Points on a hilly landscape, in no order, each with its height.
From any point a climber takes the steepest step (rise divided by distance) to one of its 3 nearest points. It stops when none of these is higher. Distance is the straight distance between rows; heights are no part of it.
Nalu h=6.53: [-5.67 -2.83 -1.74  0.66 -2.22  2.14 -5.61  2.79]
noba h=5.86: [-1.04  5.16 -1.54 -4.36  3.50 -2.74  1.96  1.33]
dozu h=0.36: [-3.32  2.52 -1.84 -0.47  2.06 -0.15 -0.37  1.29]
sudu h=1.83: [ 0.29 -0.26  0.28  1.93  0.59  0.71 -1.11  0.28]
gamub h=7.33: [-3.31 -3.26 -2.14  1.11 -2.33  2.29 -5.45  2.01]
vab h=4.53: [ 2.85 -0.93  3.81 -0.47 -1.32 -0.47  2.74 -2.94]
Ver h=1.18: [ 4.65 -2.49  1.83  0.53 -1.59  0.83  0.52  0.04]
Zabaz h=6.09: [ 0.44  3.03  2.10 -2.46  1.14 -3.10  4.83 -3.26]
zifib h=5.37: [ 1.80  0.53  3.56 -1.60 -0.18 -1.29  4.19 -4.14]
getuk h=4.67: [-1.59 -0.49 -0.68  2.03  0.11  1.14 -2.79  1.05]
boda h=7.43: [ 0.27 -4.36 -2.60  1.61 -2.57  2.97 -4.87  2.88]
tabag h=3.12: [ 2.74 -1.08  3.08  0.35 -0.62  0.21  1.62 -1.72]
Fatu h=1.13: [-3.53  0.87 -1.40  1.62  0.75  0.85 -2.07  1.49]
sani h=4.63: [-0.65  1.49  0.66  0.23  1.53 -1.38  1.34 -0.47]
Fizom h=2.53: [ 1.50 -1.00  1.66  1.23 -0.31  0.16 -0.03 -0.45]
gasa h=7.79: [-0.26 -2.01 -0.72  2.07 -0.47  1.76 -3.70  1.46]
pinor h=3.40: [-0.68  1.48  0.46  1.32  1.43 -0.58  0.53  0.07]
nor h=6.58: [-0.99  3.56 -0.13 -1.93  2.03 -3.00  3.20 -0.80]
gerom h=6.83: [-5.18 -0.82 -2.19  0.85 -0.49  1.69 -3.74  1.92]
Nutaf h=4.96: [ 1.34  0.17  2.39  0.42 -0.05 -1.31  1.89 -1.61]
lut h=2.44: [-1.75  0.63 -0.65  1.68  0.52  0.60 -1.62  0.90]
sul h=2.65: [ 3.81 -5.69 -4.30  1.11 -4.03  4.68 -0.92  4.07]
mele h=6.29: [-0.36  4.40 -0.15 -4.35  2.60 -3.51  3.93 -1.70]
pekud h=7.62: [ 1.53 -0.33  2.56  1.16 -0.16 -0.10  1.16 -1.01]
Roru h=6.44: [-0.23  3.05  1.56 -1.18  1.22 -2.58  3.74 -2.39]
Pomer h=3.25: [ 0.76  1.36  3.32 -2.71 -0.28 -1.56  5.75 -6.07]
ropa h=5.26: [ 2.51 -0.17  3.63 -0.40 -0.72 -0.99  3.09 -3.23]
fogez h=6.12: [ 0.97  1.23  2.94 -0.17  0.47 -2.00  3.31 -2.79]
Nuve h=7.71: [-1.51 -4.25 -2.30  0.97 -3.37  3.02 -6.14  2.59]
sot h=5.43: [-0.03 -1.20 -0.49  1.86 -0.49  1.22 -2.74  0.78]
fifu h=1.03: [-3.58  1.41 -1.20  1.12  1.31  0.44 -1.63  1.08]
leguk h=6.77: [-1.18 -2.84 -1.57  1.72 -1.24  2.32 -4.23  1.82]
goso h=7.21: [ 0.43 -4.98 -3.40  0.51 -3.30  3.31 -4.41  2.80]
danek h=2.66: [ 3.75 -3.48 -0.05  1.23 -1.84  2.17 -2.09  1.12]
Farop h=7.38: [-1.86  2.53 -0.32  0.77  1.95 -0.83  0.45  0.18]
vulur h=5.50: [-0.23  3.13  1.51 -3.58  1.44 -3.31  5.12 -3.55]
Varo h=6.73: [-1.81  3.81 -0.40 -0.94  2.12 -2.46  2.27  0.25]
Duvo h=2.08: [ 3.05 -2.05  1.40  1.35 -0.67  0.65 -0.39  0.16]
Dun h=6.23: [-2.48  4.80 -1.97 -2.28  3.16 -1.90  1.07  1.17]
kan h=6.49: [-0.62  4.30  0.03 -3.01  2.32 -3.34  3.64 -1.18]
mot h=3.47: [ 1.57 -1.89  0.20  1.98 -0.79  1.21 -1.64  0.78]
rus h=6.50: [ 2.52 -4.84 -3.00  1.16 -2.49  3.51 -3.41  2.61]
Pizop h=5.49: [ 0.12  5.56 -1.20 -5.70  3.81 -4.08  3.03 -0.21]
dob h=2.84: [ 1.85 -2.77 -0.59  1.98 -1.27  2.10 -2.97  1.53]
kab h=2.47: [-2.05  1.45 -0.50  1.20  1.08 -0.06 -1.16  0.38]
Gab h=4.29: [ 4.39 -5.22 -3.26  1.20 -3.42  4.00 -1.09  3.37]
Radaz h=7.63: [ 0.09  0.21  0.81  1.53  0.51 -0.27 -0.37  0.04]
Nifak h=5.10: [ 0.66  2.57  2.57 -2.87  0.59 -2.97  5.19 -4.72]

Where does a climber stop that starts at each point below?
vab => fogez
Gab => Nuve
Duvo => gasa
Fatu => gasa
Ver => pekud
fifu => Farop

Call two points neighbours if one is among the 3 nearest of the other. Go from one point of each pair to the other, from neighbour to neighbour, staying as high as possible. Name the lowest point that can't be avoided.
Farop and Radaz => sani
gasa and fogez => lut
Nuve and gasa => leguk
fogez and pekud => Nutaf
